Each row is a point on a tangle of strands that fork, close into loops and nearly touch. The rows are in no order.
Two points are linked if the straight distance between their rows is under 87.6. Some points are linked to none.
(688): [-28  -9  37   7 -47  23 -18  -1  16   9   2 -28  -2   7  20  11  26  -1
 -16 -26  -1 -43  -1 -12  38 -30  18 -26  23  22 -21  36  37 -30 -23 -27
 -16  23]
(1189): [-34  -1 -15 -13   1 -11 -14   6   8   1  18 -30 -44   6   1  32 -10 -28
  25  24  19   9   8 -18 -11   0 -42  15  21  -5  41 -45  19  40 -29  17
  16  16]
(1017): [-12   6 -17  -2 -17   7   1 -34  26  23 -54   8  15  -2  22  15  17 -22
  -6 -23  -8 -30  10  13  45  11  59  18   8  12 -77  41 -24 -40  12 -26
 -26  24]
(860): [-16 -36 -47  19  15   5  25   2  13  18 -13  36 -45  -7  19  -2  -4 -26
  12  26  10  -1  19  33 -10  31  27  10  -6 -21  -4 -30 -33   1  28  36
  34  17]
(440): [ -7  -7 -34 -12  -1  -8   9 -10  14  -2  26  21 -15   8 -28   2   9  -4
   7  21  28  19  15 -11 -24  11 -21 -19 -37  13  27 -48 -12   8   8  30
  38  -2]
(20): [ 35  19  -8 -14  -2  -2  23 -11  -8 -10  19  37  47   1 -29 -25   2  32
 -19  -4   2  17  21  -1 -22  -8 -14 -22 -56  20   6  15 -18 -11  30  19
  22 -29]
(1111): [-18  30 -56   1   6 -10 -16 -19  42  17  -8   8  -2  13  -9  28 -17 -20
  26  14  -4  18 -10   7 -26  15 -16  34  43 -29  36 -13 -24  40  -8  34
   9  38]
(1056): [ -6   1   4   5  18 -24  -3   9   6  -9  14 -24 -15  -3 -18  28  -3  -9
  11  21  22  17   7  -8 -24  11 -36   1  -6  12  31 -72   2  69 -16  19
  17 -26]
(977): [ 15  19 -17   2 -19  17  16 -32   3   8 -50  24  36   4  26  -1   5 -17
 -13 -24 -17 -14  -5  27  42  14  56  21  -5   7 -64  51 -19 -43  32 -24
 -28   7]
(854): [ 22  -1   3 -19  26 -19   9   1 -10 -15  19 -10 -16   9 -33  17   1   4
  -1  26  11  27   3 -19 -29   3 -22  -8 -14   2  31 -41   9  53 -13  18
  21 -28]
(881): [ 23  26   4  -8  -9  25  15  -8 -22  -4 -15   4  30  11   1 -14   3   0
  -9 -11 -16  15 -10   4  14  -8  25   2  -7 -20  -9  53  14 -50 -10 -28
 -10   5]
(1030): [-41  -1 -48  25  -3   9 -12  -3  45  43 -12  20 -18  -6  15  31 -13 -15
  26 -10  15 -23   4  -3 -17  10  -7  35  47 -12  19 -22 -28  -3   1  21
   7  46]
(659): [-22 -47  -3 -10 -10   2   4  -6 -25  -8  12   0 -44  -1  16  -3   8 -21
 -19  36  16   2  29  18  16  29  44  -7 -30   4 -29 -11   0 -33   2  -7
  22  -7]
(798): [-37 -20  40  21 -27   3 -33  14  12  19   1 -25 -16  -4  30  16  26   4
  -5 -30   3 -52   3 -12  32 -21  17 -17  20  38 -18   6  22 -22  -6 -35
 -34  12]
(925): [-16 -36  30   5   6  20  -4  10 -39  -6 -22 -23 -34 -12  36   0  11 -26
 -21  10   0  -5  -3  11  43   7  49  12   0  -3 -50  25  19 -39  -6 -37
 -16  -4]
(292): [ 16 -16 -35 -16  37 -10  22  18  -2 -16  16  19 -32  -1 -27   7 -13   1
  22  28  18  32  14 -24 -41   2 -33   4  -8  -2  40 -51  -3  63 -19  39
  28 -14]
(54): [  4  -2 -30   8  21  -4  12   9  22   9  15  48  17 -26 -13 -21 -17  22
  18  -9  23  -9  14  -9 -35  -1 -27  -1 -25  16  17 -24 -40   0  33  25
  17   2]
(1303): [  3  -9 -38   1  37  -4  17   5  19   5 -35  13 -26  -3   7   2  -6 -11
  23  21  -9  19   8  25 -25  26   1  30  30 -47  -8 -27 -13  41  14  18
   9  10]
(797): [ 47 -12   4 -10  40   5  35  22 -17 -12   9  33  19  -9 -19 -48 -24  47
 -15 -17 -13  11  -4 -19 -16 -26 -23 -18 -25  -8   9  30   6  -6  -5   1
   6 -23]
(1288): [ 17   5  -9 -16  -5  -8   7 -13 -18 -16  31 -16 -11  23 -37  19  20  -8
 -10  26   8  28   0 -16 -11   9  -1 -17 -27   5  21 -42  27  24 -14  15
  23 -31]
(1203): [ 29   9  45   1  18   5   6   0 -33 -17   0   4  33  -9  -9  -4   3  26
 -29  -4 -25  24 -22  18  -6  -2   5 -13 -24   2  -4   3  -6   4  11  -8
   0 -33]
(1158): [ 10  19 -47  -5  13  -2  15   0  18  19 -14  20  -2   2  -3 -17 -23  10
  26  -7  10   6   6   4 -16  -6 -16  21  10 -28   7   3 -14  -7   3   1
  11  16]
(771): [ -6 -13 -19 -15  -3  -9  -1  12 -11 -12  43   4 -24   8 -32   2   4  -6
   7  27  43  13  21 -40 -21   1 -38 -19 -31  37  31 -67  -1  14 -11  33
  30 -15]
(165): [  6 -30 -44 -18  42   4  29  11  -2  -2  -7  37 -37  -2  -8 -16 -14  12
  21  35  -2  22  26  12 -27  12   0   7 -11 -37   8 -21  -1  15  -2  21
  38   2]
(465): [ 19   4  58   9   5   5 -11  -1 -28 -22  25  -9  43  -6 -19  -6  26  24
 -36   1 -10  10 -13   0   2  -6  -3 -31 -37  27   0 -11  -4  -3  13   6
   2 -27]
(667): [-30 -28  42  34 -23  -5 -35  12  10  23  12  -4 -11 -26  23  -3   9  17
  -5 -27   4 -65  19  -4  34  -6  17 -12   1  36 -18   4  -1 -36  19 -24
 -34   8]
(869): [-49  -9 -35   5 -25   4 -24  -8  27  12  23  14 -21   3  -1  28   0 -19
  23  14  38  -7  25 -15 -13  -5  -7 -16  -3  25  30 -47 -11   4   3  28
  27  24]
(74): [-17   1 -13   2 -32   6  -4 -23  29  27 -25  12   6  -6  24   9  15 -21
  -2  -9   1 -36  16   8  28   4  50   0   1  17 -41  27  -8 -43  16 -23
 -10  19]
(1254): [ 19  13 -22 -34  10 -22   2   1   6 -10  39  -9   4   7 -40   9 -12   1
   9   4  11  30  -7 -39 -27 -12 -53  -3  11  -3  56  -4   3  30 -39  11
   5 -13]
(69): [ -5 -32  52  13   0   4 -18  12 -26  -4  27  -5  -2 -24  17 -21   5  24
 -13  -4   4 -20   8  12  18   6  20 -14 -25  32 -17 -15  -4 -19  26 -20
 -13 -20]
(727): [-26 -16  13   5 -37   6 -26 -16  15   8   8  -2  10   3  20  11  19 -11
 -10 -13   5 -31  26  -4  34   2  43 -21  -8  36 -25  23  -6 -40  12 -23
  -5  17]
(181): [-36 -23  24  -2 -42   2 -24  14 -12  -9  21 -49 -32  20   4  19  27 -27
 -14   7  21 -23   5 -14  24 -10  -9 -32  11  38   4 -28  61  18 -21  -2
   5  -2]
(1049): [  3   7 -17 -13 -14  17  11 -32   3  -7   0  10  13  11   9  -6   6 -16
 -14  12   2  11  12  20  10  24  40  -6 -29  -1 -28  20   0 -44  13  -5
  11   6]
(287): [-20  -6  19  -2  -6 -17 -19   1   8   1  17 -26  -2   1   3  13  14   4
  10   3  12  -7  -6 -17  -8 -12 -29 -11   8  13  20 -21  17   4 -12  -8
  -7   4]
(104): [ 27  11   6   6   4  23  13   0 -24   2 -14  34  33 -24  15 -34 -10  23
 -23 -16 -25  -9   5  24  18   7  37   2 -38   3 -46  45 -24 -47  40 -13
 -13 -12]
(149): [  7  42 -56   0   8  -7   8  -7  38  14   1  28  27  -5 -16   7 -25  12
  22 -14  -1  18  -4   8 -41  11 -34  27  19  -2  28 -14 -40  29  16  46
  17  11]
(329): [ 20 -29 -30 -18  51  -4  27  24 -12 -16   5  29 -28 -13 -20 -16 -14  22
  17  27   2  32  21 -16 -33   0 -25  -1 -11 -18  16 -25  -1  44  -8  23
  29 -11]
(85): [ 38  38  -3   7  -7  14  30  -6 -12  10 -24  30  47  -3  -1 -36 -20  23
  -8 -23 -13  -1  -2  27   9  -2  12  11 -24  -7 -28  47 -18 -32  33  -3
 -11 -18]
(591): [-71 -50  25  18 -37  -6 -35  13  28  17 -12 -17 -44  -9  38  34  30 -28
   8 -20  25 -58  26  -9  18  -5  22 -13  18  38 -26 -19  20  10  14 -14
  -3  10]
(307): [-50 -53  25  16 -10 -10 -17  17   3   6  -2 -24 -46 -12  40  16  10 -18
   6  -4  21 -38  11   3  27   2  22  -5  16  11 -35 -17  19  -2   7 -26
 -16   5]
(434): [ 26  45   6   5 -11  -1  14   2  -1  14 -20  19  51  -3  -7 -20 -13  22
  12 -38   2 -24  -6  20   9 -16   0  10  -7  -2 -24  40  -8 -35  13 -14
 -23   0]
(795): [ -1 -11  54  -4  -9  -4  -8  17 -34 -23  16 -58 -24  24  -5  11  21 -14
 -20  17 -14   3 -25  -5  20  -6  -3 -19  19  -6   9  -5  51  15 -42 -12
  -1 -11]
(859): [-34  -7  38  12 -13  -8 -29 -16  39   2 -52 -21   6   0  33  50  41 -19
   1 -21  -5 -28 -16  22  29   4  45  15  36  26 -52  12   6  22  26 -41
 -40  -8]
(729): [-34 -22  40  -1 -56  18 -37   2   2  -3  34 -12   2   3  12   6  38  -8
 -19  -8  10 -40  22 -11  35  -9  29 -43  -8  62 -17   2  12 -30  11  -7
  -6   8]
(553): [ 25  17 -40  13  21  -6  34   3   3   4 -49  47  21 -21   5 -34 -22  41
   0 -17 -44   3   6  35 -26   5  -8   7 -10 -15 -36  11 -41  18  65  23
   2 -17]
(950): [ 17  33  14   5  -9  -8  -9 -28  13  -6 -11  -5  46   0   8   1   8  13
 -13  -8 -12   8 -12  32  11   4  16  -3  -9   2 -15   8  -4   0  19  -8
 -15  -9]
(861): [-10   5  31  -4 -27  15 -19 -12   3   8  -8 -32   8  15  10   9  19  -6
 -13  -8 -12  -9 -13  -4  27 -17  16 -11  17   1 -20  42  34 -33 -20 -32
 -18  18]
(390): [ 28  17  65  12 -22  19  -2  -1 -33 -25  45  -5  39  11 -36   2  29   8
 -55   5 -17   7 -16 -12   3   2   9 -26 -42  46   9  -1  -1 -19  -3  17
  10 -27]
(1118): [ 19  29 -36  -7  23 -28  -5 -21  22  -9  13 -10  -4   0 -29  31 -12  -5
  18  27  -3  24  -4   1 -37  16 -31  12   8  -7  55 -37 -22  83 -17  23
  13  -8]
(817): [-15 -48  19  -9  -5   9  -7   4 -30 -16   0  -8 -39 -13  37  -6   3 -30
 -19  25   5 -11   7  13  37  30  61  -2 -21   4 -51   8   6 -41   2 -30
   0  -2]
(482): [-17 -14  33   4   0 -33 -17  15  -3 -22  31 -35  -9  -6  -8  21  14  -1
  -4  11  19  -4  13  -5 -12   9 -27 -17 -13  36  19 -71  12  49  -2  12
  -1 -34]
(706): [-20  -2  -6  15  15 -16  -5 -22  32  13 -65 -10   2  -2  34  17  16 -25
  17  -4 -18 -18 -13  29  20  25  22  28  35 -11 -47  -9 -15  13  23 -15
 -26   9]
(1090): [  1  26   1  12 -21  -8 -18 -21  29  16 -60  -8  27   1  21  10   7  -8
  17 -38 -13 -35 -19  12  26 -14  25  29  41   0 -47  41   0 -22   6 -45
 -44  15]
(402): [ 27   9  45  15   4  41   0   8 -43 -14   1  24  30 -27  10 -35  -6  38
 -43 -22 -30 -14  -5  23  15   0  26   5 -41  15 -30  49 -30 -39  37  -6
 -14 -31]
(305): [  5 -13 -57  -5  32   5  35  11  19  11 -11  39 -34   0  -5   1 -12   4
  19  25  -5  29  13  13 -35  20  -8  16  12 -38  15 -21 -29  29   5  38
  33  17]
(177): [ 58  36  18 -16   5  25  41   0 -40 -28  -3  20  47  13 -25 -14  -3  25
 -29 -11 -21  37 -22   0  -3 -12   3 -13 -37 -15   2  61   3 -10  -6   7
  20 -34]
(99): [-18 -35  51  24   6  -8 -27  15  -3  12   5   5 -10 -39  29 -13   6  16
  -2  -9   1 -48   0  15  25   6  20  -1  -5  21 -27  -1 -16 -18  40 -31
 -41  -9]
(750): [ 27  32 -47 -15  -4   1  33 -28   5   0 -51  14  19  16  -5 -18  -2 -17
  12   5 -28  24 -13  26   3  13  25  22  12 -40 -24  41  -5   0   7   7
  -5   7]
(1317): [-29 -48  17  11 -24  -2 -17  20 -25  -5  46  -2 -33 -11   3 -30   4  -9
   4  12  33 -25  29 -18   8   1   7 -32 -27  42   4 -32  -8 -31  10   3
   8  -2]
(1319): [-38  13 -50   0 -15  -2 -20 -25  34  10  12   1 -16  23  -2  39  13 -27
  15  21  18   7  14   4 -15   8  -6   8  12  -1  37 -27   5  18  -3  30
  28  25]
(1140): [ 37  31 -19 -25   0 -12  20  -3   1   1  13  -2  23  12 -31 -15 -30   1
  25 -14   4  27 -12 -16 -12 -16 -33   4  10 -32  46  46  14   1 -29 -10
  -6  15]
(1267): [-13  13 -27 -17  -4 -11  -7 -29  20   8 -19 -12  -3  17   9  20   8 -24
   7  17  -9  14  -2   9   6   5  12   5  26 -18  -7   8   9   7  -8 -12
  -7  12]
(1181): [ -3   1 -28  -3  38   0  -6  19  28   1  15  28  -1 -21 -19   7 -33  17
  23  -2  15  19   2 -18 -47  -5 -57  16  12   2  40 -39 -34  41  -8  33
  18  -1]
(479): [  9 -34   2  -8  -3   9  12  25 -28  -7  40  12 -17  -3 -11 -44  -7   7
 -11   2  18   3  19 -32   3 -10  -3 -31 -30  11   3   1   9 -51 -20  -4
   8   2]
(1307): [-18  32 -61  10 -10  -6 -14 -19  50  37 -22  12  -7   6   0  19 -23 -21
  36 -11  -8  -4  -7   1  -7   6  -6  42  57 -34  19  -1 -27  15 -11  14
  -1  53]
(772): [ -7  14  10  12  10  -7 -15 -23  17  -6 -31  -1  26  -9  17  15  21   1
 -13   6 -17   0 -12  43   7  25  28   9  -3   3 -34 -10 -13  11  43   0
 -15 -22]
(948): [-17 -10   8 -11   1 -21 -16  18  -4 -14  16 -58 -46  19  -6  26  -8 -23
  17  18  19   1  -1 -15  -8 -10 -34   2  22  -8  40 -35  34  53 -44   5
   3  -1]
(749): [ 41  -9  53   3   5  35  21  14 -65 -40  33  14  15  10 -19 -19  13  21
 -58  12 -27  28 -20 -16  -8  -3  17 -25 -47   7   9  20   6 -28 -15  13
  16 -25]
(1040): [  1 -11  48   6 -23  15  -7  21 -38 -18  36 -20  10   8  -3 -22   8   2
 -33  -8   0 -15 -13 -24  21 -14  15 -33 -16  25  -4  20  10 -57 -15  -8
  -4   8]
(565): [  4 -13  33   4  12  15  -6   4 -30   1 -35 -13 -12 -18  31  -5   5  -8
 -18  -7 -13  -7 -17  17  39  -4  30  17   5 -19 -56  28   9 -41  -1 -37
 -32  -2]
(1249): [ -5  15  18   9 -15  -7 -12 -20  19   2   6   1  35  -4   3   1  12  13
   0  -7  10 -11   8  15   2   6   3 -12 -11  24  -5  -3   1 -14  22   1
  -8  -1]
(521): [ 22  23 -52  -1  13   8  31 -24  11   8 -74  14  11   3  11 -23  -4 -18
   5  -3 -35   6 -10  28  13  17  26  42  20 -40 -52  25 -17  -3  24  -4
 -20  12]
(150): [ 30  27 -19  11  34 -14  13   0  14   5 -46  17  18 -19   5 -22 -32  31
  22 -24 -32   6 -17  23 -15  -3 -18  34  33 -31 -15   2 -21  37  23  -1
 -27  -4]
(349): [-37   0 -34  14   8   8 -19  17  38  28   6   3 -20  -6  10  20 -28  -3
  36  -4  18 -11   3 -15 -18  -4 -26  25  27 -10  27 -25 -13   5  -9   7
   0  33]
(886): [  8   8 -27  18  35  -9  16  10  15   6 -39  27  10 -17  14 -21 -15  29
   8  -8 -31   6   0  31 -22  10  -8  14  12 -19 -17  -9 -31  24  43  11
  -2 -12]
(629): [  4  10 -57   7  31   3  20  14  19  35 -22  28 -19   0   6 -19 -37   9
  39 -14  -8  -5   3  -3 -18   5 -18  48  40 -53   2   6 -24  -8  -6   9
  -2  44]
(103): [-22  12  35  -5 -57   5 -36 -16  17  -2  20 -41  17  29  -6  29  41  -9
 -18 -17  -5 -17  -7 -15  18 -23   1 -35  15  33  15  21  44   4 -23  -7
  -3   5]
(821): [ 54  26   6 -19   6   7  42  -1 -27 -22  15  38  50   0 -43 -30   5  31
 -30 -13 -13  29  -7 -12 -22 -15 -14 -25 -44  11   6  38  -4  -2   4  15
  26 -44]
(1088): [-15 -18  19   0 -11 -20  -2  16 -24 -17  45 -25 -16  14 -27  15  11 -23
  -3  17  33   2  10 -38 -20  -1 -40 -23 -16  40  31 -76  22  32 -22  21
  12 -25]
(147): [-56 -38 -21   9  -5  -5  -9  13  20  21  -7  -7 -59  -1  32  36   0 -42
  30  11  21 -18  19  -3   1  11   1  15  23  -9   2 -39   8  12  -5  17
  26  29]
(299): [ 24  12  44  15  20  25   3  10 -29  -9 -44  -6  17 -19  26  -8   5   6
 -16 -16 -37  -6 -35  18  25  -8  24  25   8 -23 -37  37   2 -32   6 -42
 -44 -11]
(1112): [-26   4  22 -15 -18 -23 -31   4  -1  -1  21 -62 -37  19 -10  23  10 -26
  -3   3   2  -4 -13 -24   7 -18 -39 -16  28   7  41 -19  44  39 -46  -1
 -12   5]
(830): [-16  -5 -11  18  16 -13  12 -15  10  -3 -46  10   0  -6  29   7  19  -5
  -3  16 -17   2  -5  46   7  45  35  13  -2  -1 -47 -19 -22  22  56   6
  -1 -18]
(975): [ 29   7  73   8 -19  39  -1   7 -50 -40  45  -1  35  23 -11  -5  26  15
 -62   0 -26  16 -32 -18  12  -5  29 -24 -35  25   0  18  -5 -35 -10  13
  23  -6]
(804): [-18   5 -18  -5  25  -1 -23  21  20   7  31  -2  -7  -9 -17  21 -36   2
  26  -1  19  17  -4 -40 -37 -18 -62  19  30   3  56 -35 -18  36 -27  16
   6  11]
(1128): [-25   6   2  -6 -50   1 -21 -14  24   4  29 -21   9  23  -8  16  23 -11
 -11  -9  20 -15   7 -21  13 -26  -6 -35  10  32  17  12  29 -20 -16  -6
  -2  21]
(248): [ -3 -36 -19  14  40   1  19  12  -4   1 -19  39 -27 -31  22 -30 -16  17
  -4  12 -11  -8  16  31 -13  26  15  -1 -21 -20 -28 -17 -34  10  53  18
  14 -21]
(536): [-70 -33 -18  14 -32   6 -19   7  16  10  15 -10 -52   7  23  35   3 -37
  22  17  36 -25  28  -8  -5   2  -7  -3   9  13  20 -46   8  20  -3  31
  31  32]
(640): [ 12  -3 -28 -34  26 -14   4   9   1   0  30 -16 -27  17 -34  11 -15  -3
  25  18  18  29   2 -34 -25 -11 -50   6  12 -23  52 -13  14  45 -54  20
  10   2]
(416): [ -1  14 -49 -21   4  -3  15 -36  18   5 -38  -4  -4  19   9   0  -1 -31
  18  20 -18  20  -4  20  12  18  29  20  21 -44 -21  28   6 -10  -7  -7
  -7  22]
(931): [-11  -4 -19   6  26 -12  15 -15  17  -2 -49  -3 -16   2  18  13  12 -28
  12  29 -17  19   0  39  -8  46  26  23  19 -26 -26 -27 -13  38  32  10
   7 -12]
(1318): [  8  14  -2  -1 -15  -5   5 -18   4  -3  25  22  33 -11 -14 -17   6  20
 -15  -2  10   0  11   8  -2   8   6 -16 -39  29   3   1 -28 -19  35   9
  10 -18]
(875): [ 21   5 -31  -6  18  -7  17   2  13  14   4  40  17 -14 -14 -26 -24  30
   5  -6   6   6   7  -7 -24  -3 -19   2 -10  -9   7   5 -14 -12  14  17
  10   1]
(461): [-14 -34  21  -1 -21   4  -1  21 -27  -7  41  -8 -17   7  -1 -22  10   5
 -18   9  17 -10   7 -20  13  -8   3 -33 -18  28   2 -10  14 -38 -11  -6
   4   2]
(211): [  9 -10  56   3  13   3  -6  13 -31 -22  -9 -35 -13   4   0   7  11   3
 -10   6 -16  15 -30   8   6 -10   2  -3  17 -20  -2  -3  31   9 -25 -26
 -17 -20]
(533): [-30   9 -18  -4 -16 -16 -24 -32  39  13  -5 -19 -16  19   6  34  11 -26
  14  17  10   2   5   5  -4   7   0  -4  18   0  18  -8  16  19  -8   2
   9  20]
(95): [-10 -12  48   4 -29  -2 -13  23 -39 -17  32 -53 -28  28 -10  11  27 -21
 -29  14  10 -17  -6 -10   8 -10  -6 -29   3  29  14 -27  53  12 -32  -5
   7 -11]
(411): [ 34 -27  -3  -1   4  19  31  27 -42  -2  20  24   2 -19  -4 -50 -15  29
 -19  -8  -4  -1  11 -23   2 -12   6 -20 -42   1  -6  38   2 -60  -9 -12
  -2   0]
(534): [ 20  30 -25  11  -4  11  16 -16  -1  10 -70  18  23  -4  20 -17  -6 -12
   3 -25 -24 -21 -13  22  32   2  30  42   9 -19 -62  41 -16 -28  20 -24
 -37   7]
(794): [ 43  13  -6 -30  29 -14  27  11  -4  -9  10  14  18   7 -32 -19 -32  24
  23 -12  -9  30 -15 -39 -18 -32 -49   9  17 -36  46  47   8  18 -39  -9
  -2  -5]
(678): [  4   0 -29 -16  -7  -3   4 -25   0  -1  16   3  -5  22 -26  14  17 -13
  -6  36  17  30  12   1 -13  16  12 -18 -42   4  12 -25  14   2   5  18
  29  -3]
(752): [ 34  42   8  22 -23  10  20  10 -19  29 -24  12  51  -1   9 -24 -26  15
   9 -54   2 -38  -2  19  39 -12  16  18  -7   0 -32  62  -3 -49   1 -31
 -32   7]
(180): [-16 -52  39  11  -1  -9 -15  24 -31 -16  33   5 -25 -27  11 -32  -1  11
  -8  13  26 -22  26   0   5  10   3 -23 -27  29 -11 -30 -14 -10  29  -5
  -1 -23]
(501): [-41 -33 -27  18  15   0   8   3  16  21  -8  14 -41  -9  31  12   5 -22
  20  18  18  -9  22  12 -12  30   6  19  10 -16  10 -49 -28  18  15  27
  31  20]
(1110): [ 12  16 -13  -4  16  -7  -1  11  23   4  26  28  28 -15 -22 -10 -24  25
  10 -18  32   7   5 -27 -39 -19 -55  10  -9  20  37 -24 -34  14   0  32
  20  -5]
(226): [  5   4   1  -7 -27  26   2 -20 -11   2 -12  -9  15  11  15   5   9 -16
 -19 -10  -4   1  -7   8  37   2  41   5  -4  -1 -31  57  23 -48 -22 -32
 -11  16]
(1285): [  6  -1  42  16  20  -3 -13   5 -16  -6 -12 -27   7 -12  16  -6   5  19
  -4  -6 -18  -4 -18   8  11 -10   4  -5  11  -9 -11   5  15  -6  -3 -31
 -34  -8]
(903): [ 32  28 -35  -3  38 -18  10   7  23  19 -24   7   5 -16  -8 -20 -47  22
  31 -17 -26  16 -12   7 -22 -13 -32  29  46 -35   8  15 -16  33  -2   3
 -18   7]
(657): [ 25  22  30  -1  19   1  -1   5 -13 -15 -35 -23  22 -10   9 -11  -1  14
  -8  -8 -32  12 -31  16  10  -8  11   9  15 -43 -10  27  13  -9  -7 -34
 -36  -6]
(595): [ 25  11  66  18 -12  34   5  19 -40 -16  15   7  43 -12  12 -21   8  23
 -35 -31 -17 -13 -19   6  26  -8  25   2 -35  14 -18  50 -17 -60   4 -15
 -11  -2]
(249): [ 29  33 -24 -12 -21 -14  15  -1  10  15   8   2  40  24 -22 -17 -25   5
  29 -43  16   8 -10 -18   2 -27 -25  12  15 -17  31  50   4 -28 -19  -7
   2  14]
(959): [-44   5  16  -8 -55  -4 -47  -4  12   5  14 -49 -22  25   1  36  37 -23
 -11 -11   7 -25  -3 -14  11 -21 -14 -45  23  37  19  -1  59  39 -23 -10
   1   5]
(1205): [ 21  12  55   9 -15  12  12  14 -26  -8  23   0  39   5 -10 -20   3  21
 -23 -18 -11  -9 -20 -10  18 -22   1 -19 -16  13   6  33   2 -49 -10  -5
 -12  -6]
(372): [ 40  12 -22 -19  43 -16  12   7   0  -2 -14   6  -1  -4 -18 -18 -37  29
  21  -2 -27  29  -2  -9 -21 -18 -37  15  31 -53  32  28   3  41 -24  -4
 -11  -1]
(1236): [ -4  20 -39  -2   2 -22 -14 -20  30  -3   1 -18 -15   8 -21  33 -16 -18
  23  29   5  25  -7   7 -18  16 -17  20  25 -22  40 -33  -9  69 -17  19
   8  12]
(554): [-17  -9 -42 -21  10  -1  -3   8   9   4  15  -5 -40  11 -17  22 -11 -19
  31  32  26  23  19 -22 -23   7 -30  18  13 -31  46 -25   8  31 -34  26
  25  23]
(89): [ 18  27   2 -10   0 -19   2  -5   9  -6  34   4  35   1 -33   1 -13   9
   3 -17  25  18  -4 -36 -25 -19 -59  -8  -2  19  49  -5  -8  12 -23  16
  -1 -14]
(1080): [-11   9 -18  -8  23  -8 -12  11  25  22  11 -15 -13  -6  -8   7 -32  11
  32  -2  10   4  -4 -24 -23 -21 -50  21  35 -24  39  -4  -3  16 -23   1
 -13  21]
(284): [ 37  -3  43   2  20  29  13  12 -50 -27   2  25  17  -5  -2 -29  -3  32
 -42   6 -31  21 -11   7  -5  -7  19 -20 -42  -7 -15  31   3 -14   6  -8
  15 -33]
(1132): [ 38  13  29 -10  21  23  20  -5 -30 -18 -21   0  31   6   4 -19  -7  16
 -14  -7 -27  31 -25   5   7 -14   7   4  -4 -46  -8  49  15 -17 -17 -25
 -22 -13]
(930): [-43 -48   9   7   3 -13  -5  13   3   8  -4 -16 -50 -18  30  13   4 -24
  23  14  27 -18  14  10   7  15   8   3   7   0 -17 -36  16   3  11  -8
  16   6]
(376): [ 30  34  16 -10 -22 -22 -15 -32  -7 -18   9 -50  19  34 -28  22   7 -10
 -14  11 -20  20 -32 -13   5 -11  -5 -10  13 -12  40  25  27  29 -31 -20
 -13  -8]

How many points has the smallest loop of links through each point below? Write 0 if it is on no loop.
(821) -> 0
(89) -> 0
(482) -> 8
(975) -> 6

A tip is a point with one link. Name the tips that can be reached along the links from each point below, in the order of the rows.
(886) -> (553), (249)
(1040) -> (659), (1128), (411), (752)
(482) -> (177)
(875) -> (1118), (629), (1112)

A piece is two or more points that can be reached from each other along the links. Count, over all rows, the pieces, the separate loops (a circle has one, a figure eight two, a Y none), the forks (points with three links) and the tips (points with one).
pieces -> 6
loops -> 2
forks -> 5
tips -> 13

Name the points in between on the shortest way along the links from the first point to the second, in order.
(1111) / (1189) -> (1307) > (1030) > (349) > (1080) > (804) > (1181) > (1110) > (89) > (1254) > (640) > (554)
(1132) / (461) -> (881) > (226) > (861) > (688) > (798) > (667) > (99) > (69) > (180) > (1317)
(830) / (1056) -> (931) > (1303) > (305) > (165) > (329) > (292) > (854)
(440) / (177) -> (678) > (1288) > (854) > (292) > (329) > (165) > (305) > (1303) > (931) > (830) > (772) > (950) > (1249) > (1318) > (20) > (821)
